Points on a hilly landscape, in no order, each with its height.
From any point a ball rolls to the lowest of the 2 points nearest to it. It stops when none of these is lower. Distance is the straight distance between rows; heights are no part of it.
K386 (h 28): [122 141  82 100  95 131 114 100 137 139 140 134 115 192 156 106 182 152
 102  82 127 123 125 166 113 124  63 141 154  85 107 151 117  99  89 141
 172  90  93 143 162 163 161 153 140 124 132 150  99  83  85 105 117 135
 103  88 124 145 159 123 119 110 148]
K580 (h 723): [165 176 129 134 100 108 161  96 142  90 120 114 120  81 114  31 157 122
 134 138 141  95  93 120 171 130 148 117 119  68 150 138 106 139 160 137
 133 165 171 208 109 159  80  98 106 186 118  91 131  96 137 123 115 116
 158 136 170 115 133 122  91 148 136]
K476 (h 661): [ 66 172 109 177 111 115 124 162 123 135 126 123 158 119  72 139  88 135
 172 162  92 172 119 102 176  72  85 131 146 173 177 117 153 141 114  78
 117 153 131 123 150 116 107 149  77 141 130 135 167 128 179 164 180 141
 140 218 155 171  86 130 142 167 111]
K634 (h 639): [103 139 178 145 153 125  92 161 122 104 154 113 151 144 141 131  94 158
 141 148  92 181  54 124 184  70 147 123 140 172 159 117 130 151 127  84
 145 139 122 119 128 116 123 117  98 141 140 131 153 130 150 144 209 107
 154 163 173 144 113 166 169 144 101]
K986 (h 332): [ 99 158 157 108 194  85 159 148 113 119 107 118 148 119 120 129  67  99
 123 143 138 135 122  82  90 153 147 130 111 133 107 110 122 130 130  92
  48 165 129 115 141 127  97 150 117 126 134 116 163 160 169 180 157 133
 100 146 140  80  99 109 144 169 102]
K52 (h 585): [140 171  95  85 132  93 150 171 136 106 131 104 113 136 122 134  71 132
 141 124 128 149 144  98  87 135 144 150 104 167  69 151 119 146 116  93
 123 116 102  84 216 130 131 140 110 126 140 143 125 169 159 142 105 103
  83  90 109 128 137 154 149 142 128]
K15 (h 650): [ 57 129 123  84 160 154 177 137  83 131 115 103 166 114 131 157 124  87
 133 131 102 116  96 119 124 175  95 152 124 173 169 113  80  80 159 141
 154 129 144 181 101 106 130  41 101 119  92 142 130 180 122 152 143 143
 104 141 153 143 123 128 104 130 134]
K668 (h 506): [ 97 169 123 147 119 158 165 138  80 139  98 119 134 131  66  96 144  46
 106 100 113 130 167 172 114 176  54 144 171 115 114  79 149  92 135 101
  87 139  70 158  89 110 137 156 107 138  83 144 158 108 104 156 147 141
 113 149  74 158 149 136 108 141 162]
K66 (h 400): [162 171  96 117 134 114 116 112 103 126 118 155 106  97  93 124 110  55
  94 140 131 135 162 144 110 149 117 113 135 161 116 144 146 144 148 126
  28 128 124 147 111 101  76 114 120 161 131 134 152 116 144 112 114 106
 131 105  75 126 102 144 133 167 129]
K863 (h 227): [139  90 147 147 100 200 169 143  82 107  81  88  96 130 135 176 134 144
 143  73 143  76 141 136 106 177  92 157 108  56 123 121 166 102 115 146
 145 126  98 148 118 128 222 126 136 115  88 136 136  99 112 135  83 152
 112 121 135 117 118 100 127  81 154]
K993 (h 654): [109 116 134 215  80 204 145 156  86 127 118 148 126 114  67 168 132  85
 162 121 113 145 183 151 167 118 107 139 170 156 137 125 164 138 139 127
 160 116  95  86 105  53 146 123 126  94 126 141 147 129 138 116 131 118
 125 159  69 173 112 139 151 115 117]
K307 (h 580): [173 104 112 102 183 150 176 166  83  60 121 101  85  91 139 149 114 146
 153 108  54 146 121 121 157 134 135 143 154 139 101 186 162  96 122 151
  87 110 121 117 118 159 163 117 162  96 108 148 103  87 165 166 106  96
 111  85 152 152 134 125 116 156  99]
K104 (h 304): [ 68  80 130 176  99 218 163 158 108 122  95  90 113 143  95 162  87 158
 134  88  91 137 105 159 170 132  72 140 122 152 155 143 171  88 128 106
 168 161 101 132 139 142 157 125 107 139  70 162 155  75 120 126 147 136
 109 166 131 137  94  93 130  68 115]
K295 (h 516): [184 116 112 117 170 105  68  95 166 156 131 176 110 139 181 105 130 163
  95 157 152 114 139 118 113 103 174  71 121 114 108 159 140 136 112 137
 127 131 152  94 127 156  73 154 163 137 165 124 108  87 122  61 132 107
 140 104 126  83 108 143 138 118  93]
K707 (h 239): [134 128  97 131 129 185 133 178  97 104 120  90  97 154 127 127 101 162
 134 104  56 161  70 134 196  77  78 137 145 173 141 151 163  73 133  86
 163 140 107 128 130 120 137 110 129 133  81 168 134  72 140 107 174 119
 112 132 117 161 102 127 137 100  88]
K268 (h 485): [144 111 149 140 159 161 124 106 133 107 116 132 111 111 129  88 127 164
 138  92 101 130  92 126 148 105 131 128 149  84 135 114 151 133 101 140
 122 153 141 109  75 127 154 136 149 127 136 124 141 107 177 137 156 141
 114 102 197 126 118 111 100 114 105]
K724 (h 667): [130  96 111 221 114 180 108 142  96 145 125 159 124 145  94 200  85  98
 147 148 110 163 174 127 120 106 103 123 154 175 157  99 164 119 114 116
 127 133 125  81 128  99 148 155 141  80 101 147 141 142 173 105 115 168
 139 141  96 157  97  99 156  96 129]
K40 (h 391): [207 206 111 106  81  74 163 125 155 125 131  82 105 141  78  34 118 128
 129 118 161  91 157 126 107  98 105 127 132  60  85 139 124 131  86  87
 148 124 115 108 128 160 147 171 114 171 109 121 140 138 119  88 131 171
 104 108 126 111 120 124 127 114 155]
K490 (h 604): [ 74 107 133 164 143  92 117  72 175 124 156 165 151  92 111 127 132 115
 120 137 153 119 207 129  61 154 168 146 138 156 102 114 148 153 116 184
  81 113 128  89 127 122  93 161 139 134 163 102 108 148 108 150  96 114
 145 123 116 142 159 129 120 126 161]
K818 (h 513): [163 124 159 134 153 182 141 140  97 136  99 113 102 111 148  90  88 147
 147 126  85 148  91 123 190 101 109  80 161 103 140 120 159 117 100 107
  99 153 150 105  78 126  88 140 167  76 118 122 153 113 199 114 164 127
 126 128 184 101  67 100 127 122  64]
K350 (h 548): [112 102 167 128 131 123 137 146 105 140 161 140 136 136 141 152 150  45
  57 154 119 139 150 133 121 140 187 114 131 188 144 116 127 122 161 139
 124 102 154 152 118 146  62 133 134 100 100 115 132 135  71 141  92  98
 175 152  53 126 139 115 130 143 147]
K293 (h 741): [ 99 197 125 134  74 107 154 113 128 119 104 115 156 108 103  44 168  85
 125 128 159 104 111 121 149 152 103 113 136  72 177 111 106 150 145 124
 102 150 141 232 100 133  91 123  99 177 133 103 191 119 123 149 119 137
 162 164 148 126 126 112  82 141 164]
K587 (h 632): [ 93 149 153 149 125 101 139 208 113 135 150 124 148 116 136 163 108  94
 126 148 130 155 154 154 164 115 142 128 135 157  99 140 172 152 115  55
  57 129  86 138 191 120 118 178 114 118 136 120 152  99 120 170 174  68
 127 156  61 120 140 161 146 187 131]
K657 (h 753): [116  59 159 159 148 175  66 148 118 134 131 137 113 175 173 194 133 158
  94 127  60 182  82 161 151 103 109 126 146 162 111 105 165 119 114 137
 109 113  99 111 117 143 173 165 153  93 136 159 115  72 133 138 165 102
 136 114 142 138 141 146 162 135  94]
K95 (h 570): [142 160 132 155  97 184 106  82 100 127 103 161 123  90  91 126 128 104
 166 131 129 120 136 120 162 155 118 109 134 139 178 116  90 149 161 157
 120 153 152 135  81  68  69  53 119 115 138 140 149 162 208  89 122 135
 155 165 169 160  76 127 140 133  99]
K581 (h 482): [201 117  87 131 139 119  80 127 170 150 150 160  81 158 147  91 143 127
  86 149 120 105 146 140 135  81 114  94 145 134 108 183 152 133  93 116
 127  99 128 120 136 174 112 182 151 150 136 127 130  73  97  53 127 121
 138 103  71 134 126 141 133 126 129]
K639 (h 262): [169 189  96  76  94  68 140  75 190 116 132 149 163  78 128  92 186 157
 143 140 172  87 153 133  89 122 122 116 123  61  79 143  98 162 156 156
 101 126 108 143 139 184 160 102  86 159 147 107  45 120  70 119  62 141
 123 102 152 116 181 177 127 138 146]
K985 (h 279): [156  91 131 152 119 160 159 130  76 120 115 109  98 135 140 176 134 129
 172 106 152 124 161 102  99 159 122 160 109  96 113 136 135  99 125 165
 187 102 126  95 131 107 191 120 165  85 104 140 134 153 121 135  83 154
 117  91 113 131 130  93 118  84 144]
K868 (h 530): [ 81 145 151 120 147 165 176 170  64 121 122 110 130 117 135 139 122  78
 120 105 102 131 140 159 143 178  80 155 149 132 115 108 143  88 140 111
  70 127  61 183 112 145 151 141 109 101  77 134 128  79  98 174 131 109
 108 133 118 155 148 136 125 156 137]
K547 (h 775): [187  56 150 127 187  96 110 128 138 167 130 138  81 200 169 155 105 141
  46 129 107 144  98 135  65 112 155 118  84  86 110 113 122  90 130 153
 142 116 146  79 148 174 135 155 171  99 123 142 123  88  93 117 119 117
 114 109 120  66  79  82 132  80 102]
K24 (h 453): [ 78  74 156 161 174 148 108 105 158  92 120 149 145 127 153 156 101 185
 144 103  86 131 107 117 167  74 154 136 146 154 140 106 153 139  85 147
 116 157 154  74 110 126 137 154 158 110 158 124 117 119 181 160 165 146
 125 123 175 141 101 105 107 109 116]
K889 (h 765): [157  19 171 130 188 145 111 131 121 139 121 138  94 168 177 177 136 153
  85 106  98 153  88 142 111 125 154 132  92 108 115  98 141 121 114 180
 118 117 129 100  98 155 178 147 167  95 122 122 124  85 119 152 121 111
 121  84 133  98 107 112 133 106 119]
K57 (h 622): [112 111 139 171  97 116 126  93 138 133 157 164 156  88  68 130 116  96
 137 138 148 130 207 156 112 146 184 118 144 202 126 111 152 178 113 160
 113 116 125  95 136  66  66 126 141 143 155  94 131 158 122 132 103 110
 145 148  97 152 110 126 149 150 138]
K755 (h 137): [163 143  63  74 134 112  91  62 169 155 102 167 117 122 133 119 129 143
 190 154 142 166 140  98  87 130 151  57 114 140 153 123 103 140 117 134
 108 114 152  98 114 136 120 109 168  82 127 134  95 206 181 102  89 187
 131 118 142 113 120  99 118 115  95]
K715 (h 553): [149 194  76  39 145  88 158 122 165  97 136 115 101 112 124  79  90 169
 171 118 138 138 114  91 109 140 153 108  85 162  79 180  95 134 139 104
 143 149 126  97 190 147  94 116 129 136 133 126  80 166 172 106 100 114
  75  89 132  90 113 142 129 126  93]
K2 (h 543): [147 160 169 147 122 183 127 119  80 149  86 122 118 119 111 113 100  95
 118 140 132 146  96 133 153 128 108  92 131 105 168  90 112 139 155  98
  89 166 154 162  73  93  56 104 121 125 116 121 172 130 165 112 143 135
 136 157 144  94  58 101 150 127  79]
K250 (h 211): [151 146 174 111 169 127 139 158  72 125 120 120 121  98  93 147  82 100
 142 158 110 140 136 104 113 173 105 153 118 120  99  95 115 135 150  92
  79 142  92 124  73  95 180  93  76 134 145 162 126 180 187 155 182 128
 110 101 183 122 115 200 173 168 122]
K265 (h 446): [137 142 133 129 135  97  77 142 164 125 164 135 100 188 124 115 120 112
  78 157 114 172 128 160 123  84 125 125 144 145 116 114 149 132 104  95
 116 101 123 127 163 162 118 205 140 146 107 135 152  91 107 121 167 118
 159 143  78 138 162 140 134 141 152]
K864 (h 554): [160 142 163 121 112  62 110  75 201 172 149 176 149 121 156  96 158 159
 128 142 216  69 184 114 121  95 173  79 123  65  89 154 151 174 128 147
 105 140 151 110 133 157  93 134 143 127 173  93 114 106  81 101  98 108
 147 130 121  92 150 124 126 126 147]
K78 (h 405): [138  98 164 111 180  83  93 161 154 118 121 139 114 195 186 145 143 128
  55 144 118 143  91 125 136  93 165 116 117 106 132 119 164 107 115 108
  86 124 143 142 146 202 128 204 171 110 119 111 154  61 136 132 153 110
 164 150  92  76 142 117 118 155 119]
K686 (h 39): [187 117  59  72 157 119  86  90 198 149 132 181 104 103 136 109 133 163
 166 179 132 178 131 123 101 100 146  61 122 168 128 142 105 158 136 155
 123 109 158  76 104 186 141 116 160 111 127 107  50 157 127  67  71 148
 119 119 131 128 147 143 121 114  94]
K447 (h 672): [ 79 122 142 147 153 146 163 128  98 115 112 120 154 104  91 115 113  52
 107 137 109 114 118 116 147 162 133 119 129 170 223  96  95 118 170 133
 118 158 170 167  68 120  94  78  91 153  75 132 192 135 127 169 112 153
 166 195 132 137  94  92  94 136 131]
K149 (h 366): [130  81 142 134 127  99  76 142 175 129 172 129 109 185 183 115 116 168
 142 146 149 167 107  99 154  45 165 117 129 145 141 150 130 154  98 136
 215 125 166  86 144 134 143 157 157 104 165 126 102 150  87  72 118 143
 161 141 146 153 159 144 135  94 140]
K221 (h 759): [ 51 201 148 110 110 106 136 120 135 142 128 119 194 140 141  75 153 123
 134 125 161 108 113 112 144 155 123 123 135 102 123 104 117 153 129  98
 100 146 125 203 147 141  69 144  99 141 170  93 140 145 103 176 162 116
 129 169 158 100 132 124 119 179 136]
K980 (h 441): [131 158 125 155  78  92 134 111 149 111 146 103 127 140  44  86 136 108
 132 120 158 113 178 146  98 107 121 162 151 112 117 122 137 151 101 123
 164 123 108 100 127 114 149 175 120 178 109 118 145 153 108 131 135 152
 128 153  85 156 135 110 135 111 183]
K493 (h 138): [114 177 139 152 113 139  99 169 105 167 115 139 148 131  90 132 117  94
 139 160 137 131 133 119 122 151  58 136 150 112 112  90 143 149 126  85
 103 126  92 149  92  96 160 142  81 135 162 140 155 176 165 135 190 146
 123 128 136 122 153 192 161 170 132]
K169 (h 353): [125 184  85  87 105  65 138 109 151 148 124 128 153  87  96  81 132  68
 114 173 165 123 158 111 110 148 153  95 104 169 123 130 113 181 157 135
  45 131 140 178 113 134  56  93  91 181 143  98 126 170 112 131 118 106
 123 145  90 116 127 149 127 182 138]
K725 (h 774): [ 30 178 105 110 141 100  82 106 164 184 118 142 191 171 148 109 134 105
 111 149 160 126 114 107  94 138  88 102 139 144 147  75 107 147 114 112
 102 142 140 171 136 136  82 146 103 141 161 112 151 184 124 153 165 163
 128 151 145  95 134 126 136 164 142]
K215 (h 289): [144 156 199 110 124 107 120 161 135 156 132 117 162 167 140 168 144 136
  61 120 190  60 147 158 110 115 111 134  94  32 101  67 150 140 102 101
 103 132  99 159 178 155 148 178 110 131 113 115 161  64 100 145 131 107
 135 137  85  53 129 115 137 133 161]
K968 (h 360): [ 78  98 101 196  87 179 153 128 124 112 119 100 124 131  65 112 117 153
 105  70 107  99 139 176 158 140  96 168 131 146 147 140 127  85 118 118
 181 147 118 128 173 102 102 152 133 165  73 140 156  68  98 132 139 121
 127 160 111 153  85  78 103  77 146]
K690 (h 215): [131 171 193 127 108 138 131 168  90 156 108 100 160 146 107 142 133 110
 106 111 171  97 129 119 120 155  68 147 111  60  85  63 139 138 129  72
 134 126  98 166 116 120 171 138  77 129 128 102 173 146 120 138 154 142
  99 116 121  87 135 154 158 143 149]
K190 (h 222): [113 125  64 136 134 117 125  78 152 117 107 147 127  91  99 162 113 137
 208 155 135 127 172 103 116 131 159 132 117 162 197 150  99 126 131 143
 107 122 180  89 117  83 113  93 154 119 106 159 151 205 205 120 110 197
 156 171 148 156 121  79  94 113 121]
K669 (h 468): [119 110  64 152 140 132 101  72 187 127 156 134 125  94 124 101 105 190
 158 123 145  86 156 111 125 128 147 127  98 178 151 174 119 121 102 145
 167 147 161  95 174 118  67 124 138 171 155 110  97 129 139  81 130 130
 128 125 146 114  82  98 112 107 108]
K519 (h 680): [145 137  90 159 117 177  98 104 101 131  92 133 125 154  68 174  94 109
 119 127 141 139 167 123  88 141  81 131 109 173 138 113 121 127 132 111
 147 125 136  87 135  63 125  89 124 145 109 167 151 166 166 104 122 167
 110 116  91 129  80 105 148  82 120]
K664 (h 489): [133  98 136 106 161 129  88 113 155 116 144 160 140 122 171 108 155 108
  97 155  74 199  86 145 148  97 191  95 162 171 163 138 112 153 151 162
 104 116 143 162  92 168  88 120 143 116 150 109  92  96  93 145 122 111
 171 116 141 151 160 159 133 161  94]
K135 (h 300): [157  93 140 120 138 135 126  90 126 139 150 158 111 109 182 176 142 174
 139 115 166 126 134 111 104 144 171 129 103 109  89 153 111 123 137 180
 188 129 158 110 157 118 134  84 145 101 152 132  81 139 101 141  93 103
 120  79 144 102 145 113 125  96 112]
K906 (h 415): [119 117  90 174 129 135 118  89 154 102 155 120 132 116  91  83 113 170
 104 101  93  91 124 164 150 126 138 147 135 172 166 155 110 111 118 134
 167 152 152 132 162 111  63 145 129 209 101 120 137  75 111 105 139 113
 146 147 113 148  76  93 111 104 133]
K971 (h 643): [179  84 138 116 117  98  83 100 170 155 107 169 117 134 173 133 199 175
 128 105 124 122  89 107 133 117 128 127 136  56 138 120  97 133 146 200
 165  99 141 149  75 155 197  81 125 123 160 115 105  89 117 109 107 124
 152  76 152 142 185 167  91 116 133]
K467 (h 294): [123 171 104 101  73  68 148 132 132 117 137 108 149  80  80 101 151 105
 178 174 169 107 167 108 148 156 169 131 109 167 139 171 107 170 172 152
 105 133 123 147 131  89 109  55  90 164 155 112 106 207 114 122 122 108
 122 150 130 141 144 168 132 185 160]
K529 (h 640): [ 99 135 157 185  64 147 142 126 108 162 149 141 153  92  43 140 138 103
 166 121 128 113 192 165 160 157 122 131 156 175 120 115 160 167 114 132
 124 130  96 108 137  40 115 121 100 127 174 116 139 159 153 132 151 101
 117 168 102 169  92 139 148 150 141]
K588 (h 214): [129 140 103 102 126  78 145 122 153 146 130 142 157  90 150 108 154  99
 162 187 163 139 123  90 102 154 166 130 130 126 139 139 105 138 169 151
 126 105 150 148  93 142 162  75 105 134 144 119  94 206 108 149 115 159
 145 125 143 138 221 177 119 164 147]
K65 (h 512): [132 145 105 105 145 117 143 109 168 119 134 114 128 127 137  84  92 209
 186 109 143 107 118  77 120 122 172 111  95 155 104 170 119 132 109 110
 187 149 167  68 177 118  99 130 146 124 160 133  98 162 179 118 135 126
 109 111 187  86  99 112 122 100  99]
K837 (h 613): [ 81 146 143 143  97 139 114 136 129  93 128 134 165 104 120 136 135 135
 144 144 118 118  76 123 192 113 105 142 145 157 197 124  92 162 148 133
 159 136 130 162  81 102 140  67  78 166 167 133 157 159 177 150 171 136
 154 179 195 184 138 179 128 147 123]
K822 (h 601): [ 96 152 166  99  94  99 192 156 101 143 147  66 158 151 127 105 135  85
 169 126 159 133 124  92 138 135 157 136 108 126 143 130 111 122 133  82
 173  99 159 162 176 118  84 120 127  84 104 112 132 188  99 158 105 130
 112 150 116 100 113  70 130 135 143]
K278 (h 624): [229 105  89  93 125  96 125 122 129 108 109 145 100 109 134 140 183 115
 131 131  97 133 124 121 107 141 142 134 131  88 117 174 104 108 166 174
 126  84 139 130 109 157 210  77 132 123 117 145  84  95 105 119  84 117
 123  73 105 141 180 170 104 143 122]
K976 (h 518): [112  91 151 134 160 116  79  96 161 146 166 167 135 149 147 128 127 102
  66 169  80 195 116 165  80 116 181 118 137 176 137  92  92 138 142 167
 136 113 122 126  92 156  92 142 130 105 123 123  81 130  74 136 109 115
 167 131 127 158 158 150 150 135 150]
K870 (h 448): [165 123 164  77 177 105 101 140 138 121 126 124 118 161 198  79 163 132
 108 134 101 169  48 124 165  84 182  81 148  89 130 137 139 127 132 114
 113 129 152 163 109 190 112 160 162  93 146  96 120  85 108 154 149 106
 155 127 142  93 148 125 120 155 102]
K110 (h 743): [ 97  88 156 142 143 226  98 124  97 147 111 144 127 148 151 170 133 160
 110  87  97 158  77 178 134 154  64 133 144 142 108  75 153 121 114 141
 118 135  64 157 107 121 165 117 123  97 140 150 127  84 139 134 154 114
  99 106 160 139 116 148 161 104  95]
K793 (h 334): [206 196 122  86  98  65 158  94 172 135 134 108 138 114 103  66 146 176
 121 128 173  88 138 112  82  90 125 122 104  38  64 129  98 134 129 117
 166 142 135 126 126 171 155 122 110 156 124 118  89 142  93 110  89 159
  97 100 163  88 148 135 136 109 150]
K846 (h 336): [130  90 148 120 180 139 114  94 125 124 151 154 143 109 158 203  84 145
 133 154 140 159 114  99  83 148 193 117  99 177 133 115 110 139 145 152
 132 140 168  94 133  94  96  80 142 113 140 129 125 183 150 134 122 114
 126 107 137 101 105 112 139 104  99]
K987 (h 683): [149 124  79  85 113 110 179  96 126  95 100 109 120  87 123 138 163 175
 182  96 141  92  96 110 124 145 133 168 101  73 155 166 103 100 144 162
 156 134 158 125 104 109 201  69 133 147 114 160 124 174 178 129 117 180
 103 109 168 130 156 109  70 109 124]
K700 (h 576): [ 73 107 174 127  79 129 164 136 111 158 173 108 169 146 128 127 151  80
 100 119 144 111 146 151 129 132 150 149 123 144 144 108 115 124 136 127
 197  94 147 158 144 114  88 113 127 104 109 110 130 177  59 141 107 127
 116 163  75 129 126  81 124 103 180]
K351 (h 715): [ 76  80 204 151 133 173  85 134 113 155 159 133 142 163 126 194 123 116
  38 126 137 120 127 166 118 146 112 161  87 140 119  40 118 121 138 139
 168 126  84 156 124 110 143 147  93 153 117 129 138 124  69 136 153 115
 134 138  96 123 124 148 166  84 169]
K291 (h 272): [153 148 142 108 184  97 167 162  95 107 137  90 125 117  63 110  54  96
 142 144 101 164  97  84  98 146 132 152 106 142 105 106 114 119 134  96
  82 145 133  83  91 119 148 121  89 153 118 133 160 185 169 168 158 147
  95 117 165 124  95 143 154 136 123]
K396 (h 357): [105 100 182 150 158 135 116 159 130 111 115 134 148 155 175 152 126 152
  77 120 165  92 104 147 161 122 152 135 108  75 148 124 163 113 119 106
  99 160 126 141 173 160 111 192 157 125 133 107 159  49 128 118 164 111
 170 159 115  56 123  90 121 125 115]
K501 (h 221): [195 113 115 117 121 137 145 160  97 146 119  92 109 126 173 128 124 163
  86 102 137  58 156 141 118 115 154 125 105  91  82 172 142  94  96 102
 155 118 125 111 205 139 102 159 174  89 134 140 112  76 102  95  99  89
  99  87 104  67  96  91 140 116 116]
K907 (h 145): [176 113  66  68 136  98 117 154 171  99 136 163  67 108 162  98 152 170
 218 203 147 168 135 102 157 123 177  40  99 172 130 204 117 168 133 130
 133 123 152  84 131 156 156 102 153 114 133  99  74 164 140  62  98 129
 117 120 125 120 184 170 115 125  95]
K953 (h 381): [ 98  95 127 118 203 107 144 128 101 148 118 158 132 110 142 170  88  70
  89 158 115 120 152 110  37 191 133 134 107 152 117  94 132 106 132 135
  48 115 134 141 121 134 130 125 135 121 109 130 142 160 160 161 117 147
 112 119 112  98 142 126 116 149 133]
K3 (h 278): [ 99  98 121 132 122 111 110 161 119 167 111 154 135 149 178 168 183  91
 159 151 133 129 126 103 112 149 123 131 142 131 174 124 128 114 124 157
 144  76 148 150 101 107 192 101 139  84 135 140 133 172 137 131 117 166
 146 124 125 148 198 162 113 157 138]
K759 (h 662): [126 106 115 112 130  80 125  83 163 110 121 121 138 102 139 169 178 169
 148  99 149 114  97 111 100 130 128 185 128  51 140 104 112 118 137 194
 165 141 134 116  60 129 218 110 120 157 160 130 108 151 105 139 106 173
 141 105 145 160 199 148  77 107 152]
K270 (h 609): [121 129 150 114 142 121 138 214  92 105 144  93 125 153 142 181  81 126
 111 129  91 169 107 133 118 139 130 155 107 166  78 126 139 118 122  63
 114 100  70 110 185 126 180 159 109 115 121 165 118 122 117 154 143  82
 102  90  94 137 145 186 173 141 139]
K418 (h 317): [158 133 121 150  81 186 134 173  99 155 123  83 109 132 140  74 111 159
 127  94 119 100 103 123 196 116  86 133 141 125 132 177 151  91 103  52
 199 133 126 126 166 112  82 141 134 116 109 140 132  98 125  72 162 100
 116 117 122 118  83 116 135  98  99]
K298 (h 417): [170 103 112 132 194 135 111 104 120 111 125 155  99 110 121 147 108  91
  71 143  84 160 131 149  79 150 143 124 141 148 111 122 137 125 135 157
  41 123 125 114 102 131 123 123 139 153 114 135 127  88 142 141 112 116
 133  73 116 134 130 142 129 147 110]
K246 (h 301): [162 110 164 122 113 157 143 152  84 143 152  93  97 145 156  96 121 137
  83  93 121 112 120 169 173 100 127 139 131  97 107 151 142 114 134  94
 189 124 118 139 168 123  71 151 160 110 113 131 127  90  67 101 141  75
 117 129  91 121  97  88 152 110 128]
K67 (h 234): [188  80 128 126 132  97 128 108 144 153 147 124 108 112 181 157 119 189
 112 125 175  71 183 119  91 112 183 123  73  92  61 161 113 130 122 169
 173 134 147  71 194 133 118 134 159 105 152 144  91 128  80 127  69 107
 108  85 102  87 115  98 138  87 149]
K289 (h 475): [145 150 109 145  63 132 159  89 130 122 115 132 123 119  61  76 181  61
 133  96 152  90 196 180 110 145  94 147 187  87 101 126 153 123 100 149
 115 106  93 116  99 113 136 164 147 146 125 112 147 110 105 116 109 141
 130 139  70 167 148 104 103 113 174]
K331 (h 416): [ 93  62 153 171 150 145  98 139 164 122 161 121 115 180 189 115 111 199
 145 100 105 128 109 102 155  73 156 142 132 134 121 132 150 121  90 122
 186 159 159  60 144 131 131 210 167 103 167 127 106 123 145 122 166 144
 162 138 169 139 121 114 120  83 128]
K50 (h 698): [126 108 124 162 117 170  73 131 118 125 138 116 130 176 101 211 110 152
  70 108 147 121 109 137 104 135  80 167  99 145 110 100 117 131 132 124
 172 136 117 115 143  94 161 111  83 192 134 157 152 118 106 118 154 124
 109  97  99 123 101 147 170  82 141]
K279 (h 590): [106 166  98 160  95 174 130 126  92 103 105 155 128  89  80 161 130  91
 164 160 105 118 149 123 178 133  99 136 161 178 198 138  95 138 182 143
 124 138 123 122  90  63 113  45  98 124 145 168 129 144 182 119 141 117
 163 184 155 197 111 188 138 155 111]
K199 (h 629): [ 56 156 147  85 108 156 199 166  83 125 112  58 159 124 135 131 117 134
 166  93 142 114  96 116 151 168  85 154 106 113 159 118 107 103 133 102
 148 133 127 178 150 133 148  92  98 108  93 122 146 153 120 162 127 149
  89 155 192 110 111  85 125 135 135]
K59 (h 602): [192 153  71  79 129 127 158 153 101  82 106 101  71 124 135  86 170 104
 180 133  68 156 112 123 156 125 111 133 180 120 120 203 127  95 137 141
 109  97 107 126  92 147 177 146 160 118 110 143  94 107 151 104 119 138
 123  97 117 177 160 161 111 157 101]
K780 (h 321): [101 106 140 138 104 116  81 131 152 151 144 140 127 192 164 148 161 121
 135 132 144 162 108 108 123  85 131 134 148 120 162 109 122 128 113 150
 199  76 145 119 108 130 158 143 143  96 144 123 126 161 107 110 120 162
 157 147 130 160 170 134 140 111 143]
K148 (h 283): [ 71 120 119 145 140 127 103 119 143 127 146 142 173 120 127 195  93 120
 165 154 126 154 132  97 110 126 145 124 130 212 182 101  98 138 128 141
 139 133 155 107 153  86  98 101 129 105 138 130 129 208 161 131 126 154
 134 161 155 162 114 109 143 137 127]
K348 (h 557): [109 157 118  93 177 108 200 152 104  59 128  83 114  87 131 112 104 127
 129  95  56 147 129 151 128 136 123 159 154 126  96 154 115  97 138 121
  62 132  86 147 145 160 149 136 130 127  88 132 106  84 129 197 121 101
  98 106 152 183 143 128 108 164 140]
K138 (h 169): [112 138  60  76 110  96 119  78 196 133 151 175 136 138 142  99 195 149
 141 142 162 110 125 157 115 116 103 106 139 124 124 178 114 150 137 161
 127  87 116 159 143 198 140 128 132 159 160 101  78  98  69  84  86 117
 131 110 115 145 174 152  99 142 140]
K429 (h 731): [ 78  95 188 173 140 208 105 111 118 148 129 142 135 146 123 143 129 140
  72  77 117 158 111 200 124 175  80 135 132 100 110  45 136 112 122 162
 140 147  57 148  93 119 140 169 123 136 108 130 149  75  91 142 142 118
 132 139 145 154 130 117 136  65 152]
K748 (h 581): [135 109 190 170 117 107 118 115 150 134 154 154 144 118 158 145 151 142
 125 118 180  89 204 136 136 122 173 121 148  86  85 124 158 171 119 169
 112 124 117  97 147 122 128 162 148 122 173  99 114  95 101 142 100  89
 163 107 116 121 167 130 133 137 164]
K504 (h 653): [ 75 173  95 132  83  98 140 176 120 136 130 104 150 137  99 136 102 113
 148 123 138 144 134 123 159 111  94 135 115 174 128 153 144 135 111  62
  95 144 125 150 187 101  93 141  91 145 129 134 164 135 141 147 166 127
 109 158  77 121  86 114 134 165 117]
K899 (h 142): [111 143  95 122  88 162 141 162 102 110  83 103 119 165 158 117 176 145
 128  86 131  95  96 147 149 142  64 152 154  73 138 156 132  95 123 123
 159 114 102 182 141 145 174 121 140 116 107 124 141  74 125 114 109 141
 116 112 135 149 161 121 101 128 128]
K203 (h 700): [193 139  80 110  99 100 181  98 138 107 101 123 100  59 145  89 159 157
 177 130 148  66 116 100 150 131 145 123  96  63 144 180 102 112 154 121
 112 149 184 162 130 145 151  79 137 152 106 126 117 141 181 107  89 164
 134 104 173 101 156 113  71 145 118]

Two balls start at each pair of points below. Name the first point that both come to, or write -.
K268, K580 | -
K293, K199 | -
K351, K15 | K78

For each start below, name every point that the ball comes to, in order.
K504 | K587, K270, K52, K715, K65, K669, K906, K968, K104, K707
K278 | K59, K307, K348, K868, K668, K289, K980, K40, K793, K639, K138, K386
K447 | K2, K818, K268, K24, K331, K149, K780, K3, K588
K221 | K293, K580, K203, K987, K759, K971, K278, K59, K307, K348, K868, K668, K289, K980, K40, K793, K639, K138, K386
K57 | K490, K748, K864, K295, K581, K265, K78, K396, K215, K690, K493
